Each row is a point on a landscape with many valleys, with its height.
From any point a ball rolls to the lowest of the 2 points nearest to it. It stops when none of these is lower. Distance is the straight distance between rows; heights are no part of it.
K37 (h 288): 111 125 121 122 156 132 157 97 131 96 76 109 189 133 133 119 161 213 116
 124 145 138 154 174 217 178 110 121 108 128 159 162 115 95 79 126 148
 90 107 96 115 103 133 136 164 140 151 138 162 95 139 138 128 145 113
 119 68 148 99 92 131 121 183 85 89 80 104 147 135 112 191 148 179
K555 (h 389): 116 129 132 151 105 81 154 122 91 135 120 104 77 73 101 166 145 90 166
 136 148 69 107 112 113 97 67 115 133 97 170 104 110 153 107 94 107 154
 181 182 135 135 120 119 175 139 99 100 137 136 85 114 173 84 117 141
 111 135 192 172 138 134 149 119 138 205 97 132 119 73 123 77 68
K257 (h 188): 115 129 106 188 128 114 132 104 140 83 107 96 110 82 145 121 127 173 126
 132 120 93 121 150 133 148 99 136 133 129 185 142 138 115 84 178 139 70
 108 112 140 126 122 80 132 173 138 151 144 114 154 147 113 162 72 85 95
 145 111 127 140 113 180 123 121 137 101 162 154 112 148 200 147
K362 (h 399): 121 94 127 69 124 121 141 108 143 136 152 133 109 127 148 94 198 120 108
 58 137 139 144 77 121 159 128 89 73 122 159 144 107 146 130 82 172 107
 108 192 113 126 86 144 115 55 133 134 169 134 183 155 159 99 172 103
 124 122 154 54 91 137 131 133 136 169 119 124 108 128 157 127 138
K587 (h 516): 163 92 79 140 151 145 176 153 131 156 158 131 155 135 116 111 102 161 93
 144 127 134 141 69 87 145 152 141 156 144 108 162 133 66 154 177 105
 126 116 154 150 121 70 88 105 108 130 102 149 96 195 79 137 171 93 124
 159 128 91 146 124 120 132 118 145 127 158 168 182 124 145 156 187
K528 (h 359): 123 88 117 89 130 145 160 123 130 101 115 101 100 96 145 118 205 65 120
 79 120 123 138 74 100 149 119 91 60 78 170 133 112 133 115 103 158 136
 119 169 120 110 96 148 136 74 109 103 183 124 126 131 161 81 163 109
 148 123 151 101 117 150 141 127 111 162 96 124 111 76 180 105 91
K361 (h 446): 138 145 157 122 159 125 119 94 145 71 129 122 129 75 174 138 182 116 140
 102 86 132 172 166 196 96 99 131 116 116 114 159 162 149 154 139 143
 109 113 66 62 133 137 173 184 131 129 148 102 91 66 159 149 105 169 120
 111 170 143 116 129 157 102 86 82 93 156 89 109 147 132 147 93
K159 (h 343): 134 95 145 122 143 179 167 130 113 128 96 98 125 131 137 180 192 79 162
 149 129 115 177 88 160 71 121 143 136 98 50 172 153 97 157 140 128 151
 140 143 130 132 100 139 132 62 105 96 106 116 116 119 153 132 158 142
 150 184 128 111 149 146 105 62 133 96 145 69 150 114 128 94 108
K134 (h 247): 109 147 120 193 150 124 120 101 150 64 114 124 135 95 134 122 118 126
 138 129 107 112 136 179 150 150 116 158 138 122 156 145 141 137 100 192
 150 77 100 67 128 115 164 129 142 153 135 133 130 121 100 139 94 134 69
 103 130 133 98 117 152 142 156 131 81 91 131 133 168 151 147 186 91
K710 (h 199): 104 140 154 117 154 199 125 130 120 133 117 122 115 161 154 76 155 143
 118 141 147 140 137 145 168 167 200 173 65 106 104 101 140 84 115 150
 159 119 126 70 103 85 143 151 123 102 152 153 149 195 154 114 104 156
 175 134 115 133 78 66 150 133 137 141 69 73 115 89 105 178 152 131 107
K751 (h 186): 98 153 148 115 133 74 97 83 138 160 109 156 152 151 116 121 81 222 123
 125 185 130 127 218 180 120 139 120 137 169 172 120 103 174 115 82 133
 106 144 115 111 135 188 161 162 181 153 182 122 158 144 153 128 130 99
 147 51 118 120 99 124 107 162 123 120 124 122 149 98 154 129 115 157
K729 (h 185): 145 108 100 93 144 220 137 157 108 82 152 117 166 172 84 76 132 93 74 85
 132 154 109 96 133 185 128 138 50 127 116 77 109 101 85 103 145 129 98
 133 133 97 109 113 89 110 108 116 178 121 140 100 99 135 129 150 99 102
 129 98 113 141 163 141 186 120 104 119 54 73 185 90 133
K89 (h 437): 105 92 145 86 108 128 121 94 141 169 164 154 111 171 158 84 171 142 121
 73 128 166 147 129 140 142 176 121 73 138 105 129 133 159 149 110 159
 109 111 143 118 132 126 153 79 52 145 136 122 183 175 167 150 115 182
 125 155 121 114 29 96 133 95 159 135 121 145 108 108 180 147 148 128
K489 (h 405): 150 136 146 111 126 175 73 157 105 115 169 134 107 134 168 84 114 144
 123 153 122 142 129 140 127 132 179 170 75 122 67 90 177 109 147 164
 131 123 98 51 100 117 115 107 98 138 139 145 91 148 129 131 108 160 148
 134 136 146 117 127 143 160 58 171 111 101 155 82 62 207 71 198 124
K484 (h 270): 104 176 166 140 124 98 103 148 117 132 87 129 134 98 87 163 106 87 127
 161 131 103 74 165 126 136 93 128 146 94 171 80 104 128 91 86 81 146
 142 87 124 122 180 127 153 197 125 126 108 130 55 117 75 123 159 129
 118 81 126 197 143 132 120 131 78 148 95 119 108 111 122 72 75
K797 (h 396): 165 110 120 153 154 138 171 135 139 104 128 115 125 111 157 171 165 113
 163 136 65 124 215 91 186 85 119 150 139 135 82 197 186 122 165 173 119
 147 137 95 101 131 88 145 162 100 111 108 117 77 91 114 159 121 136 137
 126 206 132 123 148 159 122 55 132 80 182 85 155 138 150 136 112
K750 (h 471): 110 115 160 74 115 128 144 63 137 150 134 139 135 143 159 138 192 117
 152 69 143 148 139 136 156 99 116 100 114 106 66 138 129 156 149 85 141
 115 119 138 127 151 149 139 118 53 134 115 111 140 146 190 169 114 193
 132 150 124 124 41 79 130 80 111 113 122 143 121 109 127 138 102 117
K874 (h 480): 151 155 148 124 161 154 68 134 149 64 145 117 135 108 146 106 114 98 140
 98 119 137 144 180 181 100 119 117 113 133 136 124 135 188 134 126 150
 124 134 73 87 139 175 200 177 167 123 155 120 96 67 128 133 89 122 152
 94 145 170 134 130 143 125 122 118 94 145 93 79 134 119 141 103
K400 (h 465): 120 110 139 133 130 94 122 116 126 174 156 157 125 132 133 108 77 171
 132 145 128 126 123 150 109 128 181 153 136 134 90 100 157 128 147 164
 99 127 139 100 134 120 131 104 100 136 152 140 101 160 158 128 132 156
 127 135 140 101 78 118 134 120 92 166 93 93 173 147 138 207 114 168 120
K47 (h 488): 174 111 101 123 152 123 154 142 110 148 164 135 185 160 90 118 68 171 97
 138 120 138 147 104 107 129 144 138 165 178 81 119 131 112 139 138 88
 143 143 138 140 115 98 111 121 121 100 108 142 86 155 73 146 166 77 181
 126 135 111 151 125 115 126 130 180 93 188 183 138 134 158 112 180
K673 (h 418): 154 151 158 142 128 52 137 137 123 163 122 128 79 82 132 171 137 119 167
 118 113 89 161 112 132 79 105 102 154 132 152 152 139 161 187 133 95
 173 195 164 84 144 113 159 222 163 134 148 116 116 65 140 171 78 161
 124 122 143 198 174 132 127 103 95 111 170 133 99 132 127 71 105 111
K342 (h 497): 119 111 158 127 118 50 128 128 148 203 158 146 78 97 159 122 113 178 141
 153 124 98 117 156 79 99 168 131 126 135 147 116 142 122 166 154 107
 115 135 137 100 122 92 123 135 157 159 167 95 164 138 133 122 152 187
 104 149 109 108 142 129 111 79 161 90 160 135 131 155 217 93 181 118
K244 (h 380): 97 139 173 139 102 154 115 117 77 111 113 76 89 71 113 180 166 62 150
 163 153 84 100 145 118 85 69 178 128 62 97 105 140 112 107 117 136 123
 114 123 140 175 159 77 91 124 106 95 71 147 79 174 104 128 156 96 127
 133 136 164 156 155 94 139 154 182 92 116 122 79 87 133 94
K836 (h 226): 130 114 136 99 144 182 91 135 114 119 174 131 119 157 122 109 126 88 123
 115 131 147 144 160 142 100 178 162 72 142 69 71 155 172 150 125 127
 155 156 79 124 128 145 165 122 104 112 139 113 148 91 110 118 106 135
 182 140 138 153 97 139 145 109 158 134 79 154 72 56 161 133 115 101
K761 (h 295): 107 86 134 101 121 110 165 103 117 121 141 124 123 79 129 122 158 101
 103 111 133 101 103 73 103 148 114 128 119 98 132 104 123 95 95 133 93
 103 127 146 154 122 91 36 111 112 125 103 155 136 150 156 145 156 156
 86 150 80 94 127 121 120 131 158 107 174 99 177 127 120 153 143 125
K825 (h 316): 113 112 111 121 167 152 145 150 127 96 134 115 110 75 122 94 160 63 114
 99 111 101 123 131 112 150 127 120 49 96 177 74 118 134 97 122 130 145
 132 109 108 98 116 163 150 119 111 97 176 134 69 104 141 76 170 138 138
 107 147 139 138 162 140 145 75 157 98 100 97 104 175 90 61
K308 (h 543): 139 106 93 148 107 100 164 113 150 175 117 143 137 139 155 145 131 174
 143 137 116 124 149 87 94 123 150 99 188 139 108 181 127 50 172 157 121
 109 112 167 144 123 84 100 109 102 149 109 128 102 202 133 142 153 128
 94 173 130 90 122 108 99 121 104 130 136 147 146 218 131 129 177 179
K904 (h 570): 141 119 125 91 126 60 172 103 138 177 105 153 151 137 128 151 134 154
 141 123 107 126 146 92 101 116 125 70 178 159 114 161 120 88 167 120
 119 126 147 189 141 135 89 116 147 104 134 113 141 94 150 139 164 125
 158 121 166 110 117 131 99 100 114 88 131 147 147 166 193 138 127 111
 163
K353 (h 201): 132 146 146 108 86 154 76 158 134 146 119 125 83 166 157 120 130 97 149
 140 134 172 110 133 123 141 155 111 127 125 126 140 111 156 151 117 163
 141 96 149 124 133 165 154 98 118 160 147 84 152 138 152 92 110 156 123
 157 120 140 144 116 119 92 164 137 127 82 87 103 117 81 149 149
K521 (h 508): 138 126 130 132 120 74 129 143 143 195 126 157 107 163 100 150 60 123
 141 162 104 130 127 140 73 103 158 127 173 163 136 130 108 156 164 121
 95 184 164 160 145 144 135 148 125 148 115 137 97 137 121 105 120 119
 118 156 175 105 127 189 131 100 114 139 147 117 161 139 169 142 100 90
 140
K838 (h 336): 109 113 137 114 121 132 141 131 99 115 126 111 102 83 123 152 161 64 126
 140 129 87 105 101 90 133 88 142 112 84 119 93 118 102 97 121 112 128
 119 127 148 134 102 68 94 116 112 83 118 123 91 154 125 136 158 96 152
 85 118 164 141 142 104 161 129 171 108 134 116 87 128 122 105
K151 (h 366): 155 101 84 160 118 160 93 179 130 117 195 119 80 122 120 106 93 122 125
 131 132 122 109 109 70 121 145 165 99 160 147 88 155 172 123 157 148
 132 138 137 151 142 89 101 89 138 95 125 126 129 131 93 125 132 77 124
 150 145 161 150 141 157 129 178 174 156 143 126 115 146 93 187 133
K295 (h 285): 98 130 83 165 93 128 139 87 166 115 142 120 136 123 121 133 102 116 140
 111 129 165 96 130 76 127 129 118 177 132 138 150 102 190 132 129 143
 125 122 164 177 177 181 169 117 112 106 115 131 151 163 115 154 113 56
 124 146 133 145 92 120 112 170 150 164 112 166 164 169 98 132 130 132
K572 (h 433): 99 99 143 109 103 112 154 126 84 146 137 100 81 112 93 156 166 110 135
 118 192 74 98 110 110 99 86 135 97 101 134 89 111 168 101 74 123 148
 172 181 153 146 119 100 125 98 88 112 142 171 130 102 154 120 106 156
 102 143 167 122 145 130 163 134 167 175 114 136 88 86 137 83 80
K143 (h 466): 174 121 133 117 124 136 78 163 120 111 154 138 99 131 178 132 140 163
 139 122 108 137 156 99 147 97 109 132 139 166 99 168 167 145 150 134
 138 127 133 128 74 146 62 132 139 146 108 155 99 92 124 137 172 129 133
 114 109 203 178 136 120 149 96 105 163 141 153 126 102 161 61 174 164
K229 (h 131): 134 125 126 117 106 172 75 189 100 141 149 112 84 189 136 114 110 110
 134 166 165 139 123 126 141 108 161 143 104 136 112 127 130 137 151 116
 140 153 122 142 110 138 136 131 87 120 135 153 94 146 142 111 85 123
 119 140 116 152 140 157 156 129 105 148 175 122 111 69 74 133 77 142
 150
K848 (h 404): 114 86 108 150 122 148 138 163 114 123 151 84 55 104 116 119 161 114 139
 137 148 74 111 87 88 113 126 143 71 110 176 103 134 162 99 137 151 138
 154 173 145 129 89 101 116 120 108 116 148 161 134 89 145 122 101 132
 125 170 154 139 166 136 158 143 162 185 111 120 123 124 130 145 99
K271 (h 88): 134 130 150 69 137 101 111 152 103 190 114 161 162 225 83 158 96 136 109
 149 150 168 114 140 152 131 139 122 123 143 85 106 133 111 146 68 70
 180 134 144 142 118 153 124 96 135 138 125 125 150 137 112 98 139 174
 170 120 87 132 133 118 103 101 130 151 106 121 109 71 118 119 35 149
K837 (h 555): 114 164 163 94 129 106 136 99 96 105 82 126 147 99 160 161 166 140 126
 132 139 112 142 120 173 106 69 105 148 100 92 145 136 63 122 104 134 81
 95 116 120 131 110 57 145 124 153 117 120 85 100 187 130 154 192 102 97
 127 118 139 120 125 88 70 117 137 102 140 120 96 108 119 155
K704 (h 422): 173 151 71 163 134 168 138 183 128 95 135 95 132 143 107 149 103 105 146
 142 123 139 113 71 104 129 105 129 188 158 121 145 135 123 152 124 118
 164 124 161 146 138 105 132 137 141 102 93 140 75 90 72 141 126 104 130
 137 155 158 203 147 134 138 115 196 128 137 126 147 69 102 118 162
K573 (h 268): 141 170 133 146 95 119 102 133 167 107 93 131 125 144 152 152 111 70 169
 132 111 163 105 130 117 130 121 84 191 123 151 159 110 139 154 132 145
 145 99 138 130 131 175 180 123 147 150 129 97 111 95 149 93 92 135 101
 168 89 136 178 102 122 109 127 129 134 103 115 159 98 96 132 149
K35 (h 258): 119 122 128 85 120 105 91 96 121 162 135 149 156 175 124 103 104 215 119
 105 165 153 132 154 158 112 131 108 130 175 139 133 114 169 132 73 140
 107 124 157 114 153 144 151 124 130 146 158 118 149 174 160 151 133 113
 155 62 139 144 84 85 114 128 116 187 140 135 138 94 144 114 111 178
K445 (h 489): 111 163 156 129 146 129 155 102 129 78 70 110 122 61 144 162 190 83 133
 148 84 109 171 141 184 109 85 137 133 77 144 159 142 92 129 123 128 117
 114 72 80 116 130 144 162 131 135 110 133 110 51 155 108 102 181 105
 110 150 119 136 141 164 115 72 73 139 106 95 152 82 150 98 73
K689 (h 91): 90 123 147 163 114 105 110 105 116 144 95 126 120 139 133 142 94 219 153
 156 182 105 126 191 167 106 142 150 144 148 144 154 134 142 111 147 151
 96 151 109 132 128 157 135 135 146 147 170 92 155 161 139 123 160 81
 130 78 169 102 109 157 108 167 117 118 92 128 146 147 161 127 176 138
K765 (h 200): 121 149 159 109 132 141 100 143 119 121 109 145 161 150 83 152 109 85
 113 139 127 140 87 161 144 136 123 125 114 113 107 73 121 132 92 77 84
 150 132 85 139 120 183 132 129 150 116 112 130 141 94 117 101 124 148
 165 124 87 130 136 127 137 141 146 108 106 123 124 79 110 149 60 100
K995 (h 435): 134 117 137 134 124 140 108 134 103 123 169 133 119 127 140 124 105 124
 130 160 134 117 112 128 112 112 139 168 119 117 56 88 174 95 127 169
 101 126 108 76 142 127 122 50 78 132 134 121 83 129 135 134 131 167 137
 126 137 110 97 145 139 146 68 165 126 105 161 130 85 163 92 181 125
K991 (h 332): 143 146 68 171 93 154 74 133 153 102 179 116 99 120 124 117 68 106 131
 119 125 162 103 143 50 120 147 151 142 166 151 110 130 215 135 148 155
 134 136 155 180 174 161 156 106 142 96 126 116 125 110 97 122 90 40 126
 160 137 184 143 129 134 139 185 179 132 158 120 132 114 90 156 133
K792 (h 525): 108 166 160 127 129 95 126 70 129 73 99 117 131 61 149 150 163 101 133
 127 101 113 152 148 158 118 71 121 151 81 131 152 138 92 129 127 137 71
 79 81 82 137 133 76 135 143 146 131 97 91 67 202 123 131 167 75 103 123
 114 151 125 149 83 108 95 154 118 141 135 100 117 152 114
K231 (h 306): 121 133 122 151 126 154 97 132 151 109 126 149 153 134 117 95 73 106 96
 111 121 158 90 159 114 196 170 139 115 127 146 74 106 127 76 153 116
 115 103 95 164 110 176 117 93 155 151 130 142 181 137 147 83 141 94 107
 151 66 96 107 104 117 159 186 82 114 106 144 130 134 150 131 111
K456 (h 223): 140 101 114 110 173 156 152 138 144 126 104 126 169 169 144 80 133 193
 105 117 125 140 174 144 180 155 169 128 83 146 157 160 123 117 112 135
 164 111 122 113 102 97 122 189 152 115 141 168 175 112 167 116 122 129
 126 142 87 175 116 77 125 127 165 82 118 89 131 110 141 144 174 125 153
K505 (h 618): 97 110 117 111 107 64 158 69 123 194 111 172 200 149 108 125 107 202 119
 121 142 155 126 156 131 155 135 111 167 153 142 118 104 116 101 88 101
 109 148 156 174 141 150 135 108 132 145 110 139 141 185 146 148 152 124
 138 128 72 83 86 86 84 169 139 123 134 127 188 193 126 173 102 170
K872 (h 467): 139 129 153 131 136 87 155 149 125 152 112 146 119 130 98 178 131 61 149
 139 95 106 138 100 104 108 118 110 165 137 108 140 131 136 172 114 84
 200 181 140 119 133 113 148 168 134 114 102 123 95 64 107 143 87 161
 146 171 106 153 192 130 131 98 99 115 130 142 111 158 118 100 69 107
K805 (h 498): 170 129 101 143 109 144 78 174 124 105 150 93 95 120 152 119 125 195 133
 133 147 130 132 103 126 98 101 141 144 176 159 168 149 146 118 127 156
 104 123 166 108 165 85 125 131 162 97 173 117 112 155 116 160 140 65
 122 73 215 182 134 141 138 154 118 208 161 129 153 122 124 84 179 182
K297 (h 325): 134 175 119 176 108 110 133 128 161 88 73 121 115 101 141 177 139 79 158
 157 81 131 135 109 133 141 87 97 187 113 168 181 124 83 124 148 140 124
 94 123 118 122 135 129 146 167 156 128 114 91 84 145 89 111 127 66 146
 114 112 179 123 123 139 95 108 140 93 115 191 71 121 147 132
K690 (h 120): 145 95 79 129 158 192 128 163 115 98 175 119 141 158 59 71 88 126 81 105
 133 117 103 109 111 160 143 158 68 136 136 59 113 130 75 125 133 127
 136 130 166 110 116 99 97 129 99 112 184 153 150 84 105 141 66 157 108
 119 137 106 140 144 193 162 178 129 126 125 88 107 179 101 108
K12 (h 235): 88 145 122 191 97 175 111 97 153 105 112 102 116 120 136 137 138 94 169
 124 143 147 114 154 114 111 136 139 147 102 133 165 110 190 135 154 186
 102 116 130 166 169 215 189 109 85 118 110 106 165 159 121 117 97 57
 125 148 157 124 76 136 116 163 142 128 105 121 118 180 128 129 161 105
K866 (h 589): 77 106 146 116 126 100 184 97 133 183 80 141 157 128 118 139 165 155 137
 120 149 113 126 132 132 138 138 100 130 111 165 144 91 125 100 92 139
 131 165 152 148 119 140 161 144 86 120 124 165 159 181 142 144 117 137
 139 120 109 110 63 108 104 162 103 82 148 107 164 164 134 185 88 121
K634 (h 265): 131 110 135 65 158 127 137 147 119 114 160 138 131 123 97 89 153 79 66
 88 134 120 116 109 121 179 127 110 29 114 154 66 124 126 117 92 111 152
 128 123 99 94 105 125 140 123 126 129 193 139 99 109 119 108 207 137
 119 77 141 115 126 147 117 154 106 142 115 106 43 107 157 66 96
K226 (h 370): 138 135 156 111 144 57 141 102 146 154 130 148 106 82 145 143 150 180
 140 98 120 103 159 146 154 83 102 90 129 137 158 163 141 177 171 130
 117 134 166 143 66 137 107 163 206 151 129 169 127 125 90 138 180 97
 154 137 99 165 174 119 116 128 123 91 95 155 153 129 126 171 98 122 114
K526 (h 601): 134 139 121 62 103 76 148 105 108 177 130 153 162 156 143 154 133 161
 124 128 154 141 113 103 127 117 96 81 172 145 66 113 127 62 148 92 102
 103 127 192 161 146 94 51 105 120 162 89 115 108 147 177 148 146 192
 119 153 81 110 129 89 93 73 109 144 163 120 154 143 109 116 107 177
K24 (h 584): 110 146 170 103 116 130 136 83 81 132 118 122 154 123 132 165 156 148
 151 137 162 118 119 126 160 85 69 122 163 100 37 109 141 83 121 95 118
 103 105 130 157 169 126 34 104 90 131 107 89 112 134 182 146 164 147
 117 110 120 108 115 117 124 79 102 152 133 133 155 111 96 102 116 144
K985 (h 664): 154 155 91 173 133 148 147 150 163 106 112 160 180 147 121 128 84 84 109
 149 87 142 113 95 88 186 137 129 189 125 114 156 111 59 124 183 81 141
 94 109 154 122 145 107 90 160 143 92 139 84 141 104 88 144 95 101 201
 86 73 174 119 125 129 117 103 102 127 155 186 105 135 135 150
K976 (h 255): 117 148 152 155 126 196 99 139 119 138 121 143 117 151 140 79 106 140
 108 139 146 169 121 163 140 177 198 187 113 110 87 85 132 75 106 179
 142 130 108 54 145 84 174 122 83 126 171 133 129 199 154 135 82 163 132
 128 154 91 70 83 147 124 130 187 63 77 110 106 121 180 121 160 97
K774 (h 701): 121 135 124 162 116 156 134 134 152 141 115 123 107 152 180 134 161 84
 161 151 89 159 148 108 118 133 157 120 145 100 89 185 136 93 166 182
 155 144 90 104 128 114 140 140 91 89 157 112 100 122 145 154 105 139
 158 102 212 122 89 135 119 125 80 125 96 95 121 100 181 145 103 184 132
K242 (h 335): 133 153 132 165 114 60 119 120 119 125 140 125 114 81 93 144 80 101 148
 146 117 88 86 169 98 101 85 139 149 137 177 73 113 185 116 98 101 148
 179 125 141 143 150 117 174 193 104 124 118 122 56 113 137 102 96 145
 122 107 169 206 132 127 147 152 132 157 130 151 116 123 109 90 79
K724 (h 643): 136 142 103 131 130 108 154 122 148 118 100 146 208 150 107 126 93 152
 109 128 113 155 107 119 115 183 108 102 185 136 140 141 94 88 98 126 97
 128 109 135 165 121 155 131 123 145 127 113 166 82 149 124 122 139 103
 125 138 80 94 141 104 95 169 111 119 118 113 183 177 90 164 119 167
K582 (h 291): 103 146 132 172 128 141 112 80 141 69 131 155 178 116 125 101 89 129 116
 95 111 154 110 187 144 158 126 144 156 128 125 103 131 141 91 165 118
 93 98 59 165 123 197 121 102 143 131 121 131 131 134 155 111 140 71 113
 128 86 87 98 109 135 155 148 99 80 147 165 139 137 168 155 108
K23 (h 286): 123 97 136 130 131 198 145 148 108 137 127 113 108 162 122 142 173 61
 150 139 137 123 145 119 126 102 158 152 98 113 70 127 135 150 147 135
 133 174 159 116 136 134 135 150 102 63 98 100 122 146 121 81 124 114
 143 172 168 158 124 127 167 144 130 138 132 87 142 75 127 137 134 98
 102
K615 (h 562): 72 125 156 118 110 64 152 122 135 208 84 157 116 124 104 149 149 130 133
 146 151 101 108 154 107 147 135 93 120 103 198 124 88 124 114 91 113
 153 163 160 128 103 151 157 147 128 135 143 152 190 155 130 118 107 161
 128 144 89 124 120 129 100 153 133 60 180 82 153 141 142 166 73 83
K460 (h 367): 151 142 140 76 144 161 50 178 122 107 198 143 98 142 142 70 104 116 77
 122 122 151 112 118 125 157 162 149 49 143 119 72 150 137 137 122 147
 129 101 104 75 120 89 126 111 160 137 167 115 142 100 123 91 117 180
 123 122 127 152 135 126 166 74 180 124 129 129 70 31 178 80 153 128
K141 (h 377): 166 172 88 175 113 143 134 173 140 94 99 94 125 117 118 184 120 86 144
 159 94 139 126 51 115 140 96 103 193 126 131 183 141 56 148 143 123 128
 88 153 136 128 97 119 147 155 138 96 138 68 82 110 114 129 123 82 148
 135 137 198 140 122 130 80 160 141 107 114 174 56 105 130 159
K21 (h 177): 100 149 137 193 81 144 107 106 128 161 108 133 121 158 149 145 105 150
 171 147 160 149 119 185 131 108 156 156 170 122 98 173 124 142 153 163
 168 122 131 115 160 146 201 149 97 96 144 137 83 174 178 141 110 148 79
 134 157 158 91 97 137 101 129 142 114 92 125 128 175 156 109 175 119
K171 (h 195): 120 109 78 129 127 147 162 131 116 120 141 102 156 129 71 117 101 140 94
 127 151 128 72 103 98 154 104 130 139 126 159 89 92 132 82 90 119 122
 131 170 190 136 127 109 112 134 91 101 170 140 161 90 130 143 62 143 98
 113 134 119 128 109 200 151 186 169 113 169 123 74 166 89 143
K325 (h 241): 106 103 119 175 117 84 160 100 142 123 115 133 138 69 119 126 115 130
 119 136 131 89 105 120 95 149 106 135 160 120 185 131 115 104 90 167 98
 90 138 126 157 115 113 73 125 162 130 135 143 136 157 142 119 164 98 79
 140 104 89 145 127 105 167 142 94 157 102 182 186 136 156 170 128
K916 (h 529): 98 112 153 155 110 82 146 133 143 172 111 121 65 77 131 135 123 141 152
 168 140 85 111 147 95 120 163 130 102 114 205 118 121 136 126 146 138
 126 158 140 121 110 115 136 164 154 145 155 120 184 138 110 109 131 142
 114 130 129 129 143 163 91 126 155 77 172 99 130 152 174 133 142 80
K269 (h 458): 172 130 99 155 159 138 150 164 131 116 148 126 166 147 92 135 82 136 131
 132 103 121 144 115 120 108 117 134 178 169 101 141 139 148 156 144 103
 156 159 128 126 118 108 150 154 137 90 103 147 76 98 69 158 132 73 173
 121 163 145 184 143 135 146 101 188 89 176 145 155 115 132 105 143
K320 (h 434): 173 117 125 128 151 129 124 150 139 118 154 139 128 136 165 138 146 138
 147 124 73 137 180 98 138 97 139 137 143 151 65 174 178 125 172 173 120
 150 130 98 76 127 73 144 138 125 118 132 98 75 113 124 162 134 145 138
 152 179 143 154 123 159 69 98 127 87 187 108 129 170 90 165 148
K234 (h 259): 119 107 106 108 138 150 165 106 116 104 132 95 166 122 98 93 149 157 102
 93 146 134 123 105 144 146 102 104 101 118 170 129 95 157 92 79 162 105
 131 174 151 138 116 148 148 104 105 119 182 126 172 110 159 128 83 159
 65 139 153 80 114 116 193 117 168 165 115 176 118 90 180 96 143
K722 (h 210): 136 120 139 75 160 154 102 190 84 161 137 127 130 205 88 128 91 151 91
 183 172 114 125 104 164 120 141 143 94 141 125 106 121 107 135 94 107
 164 136 145 102 105 108 107 116 154 146 156 127 143 140 82 82 147 145
 162 75 140 133 158 161 128 118 111 182 127 103 95 56 140 94 77 149
K415 (h 315): 122 143 123 130 144 136 144 83 135 64 99 95 169 98 153 115 174 161 113
 77 135 132 143 144 182 137 72 102 111 109 161 152 105 132 73 102 170 72
 108 127 137 135 124 127 178 114 126 124 159 86 141 154 163 136 110 121
 60 146 146 92 106 128 175 94 131 137 107 164 103 88 187 140 151
K865 (h 317): 146 142 143 73 132 71 111 94 154 166 142 161 139 118 161 112 149 205 129
 66 136 135 156 152 158 103 95 85 134 169 140 155 123 186 147 85 146 102
 135 164 82 152 112 144 161 133 137 173 113 127 153 178 172 109 154 136
 83 138 179 77 84 130 105 106 134 167 149 144 118 166 101 126 157
K559 (h 162): 152 107 124 110 158 174 112 155 147 109 152 136 136 154 132 85 119 146
 112 105 114 148 163 126 140 125 176 141 91 149 121 128 137 160 130 139
 168 125 134 108 105 109 106 165 137 108 117 159 141 129 149 113 137 120
 113 154 117 172 139 84 126 147 125 110 141 92 159 110 107 165 140 139
 128
K594 (h 683): 137 142 110 189 133 165 140 121 140 130 124 163 163 160 147 123 107 81
 134 159 90 158 142 136 109 148 166 154 168 117 77 146 145 96 152 200
 106 157 111 74 150 101 171 133 80 111 143 106 111 111 152 112 96 139
 102 135 211 106 77 137 128 135 93 136 86 53 161 118 185 147 121 161 113
K168 (h 318): 121 115 132 71 121 124 109 154 122 140 170 157 106 159 123 90 145 84 66
 99 127 147 117 106 103 186 174 132 29 124 137 73 122 115 129 118 122
 144 104 136 116 105 97 109 81 119 154 146 151 163 125 139 81 123 190
 114 147 76 125 111 135 133 117 209 124 137 123 80 56 146 124 96 120
K602 (h 538): 129 153 149 155 129 95 123 159 144 173 104 148 106 150 121 161 79 142
 156 191 118 108 132 163 113 100 169 124 167 157 146 149 129 141 167 148
 105 168 167 114 109 115 156 164 157 173 141 154 91 137 97 108 104 122
 121 142 140 122 113 196 174 106 115 121 110 102 130 110 170 174 94 119
 128
K412 (h 524): 178 151 82 118 132 131 121 145 125 96 132 99 143 128 133 116 107 201 105
 116 132 148 140 110 125 128 102 118 167 184 176 164 109 153 132 115 143
 116 112 185 107 137 89 146 168 156 100 160 145 75 138 114 163 135 57
 138 64 181 175 145 122 124 177 111 224 142 127 172 126 100 122 129 195

Two balls start at each pair of points below. Name the first point that both come to, or write -.
K704 and K724: -
K526 and K872: -
K521 and K151: K689

For each start below, name the point where the ball stops.
K594: K634
K602: K689
K848: K689
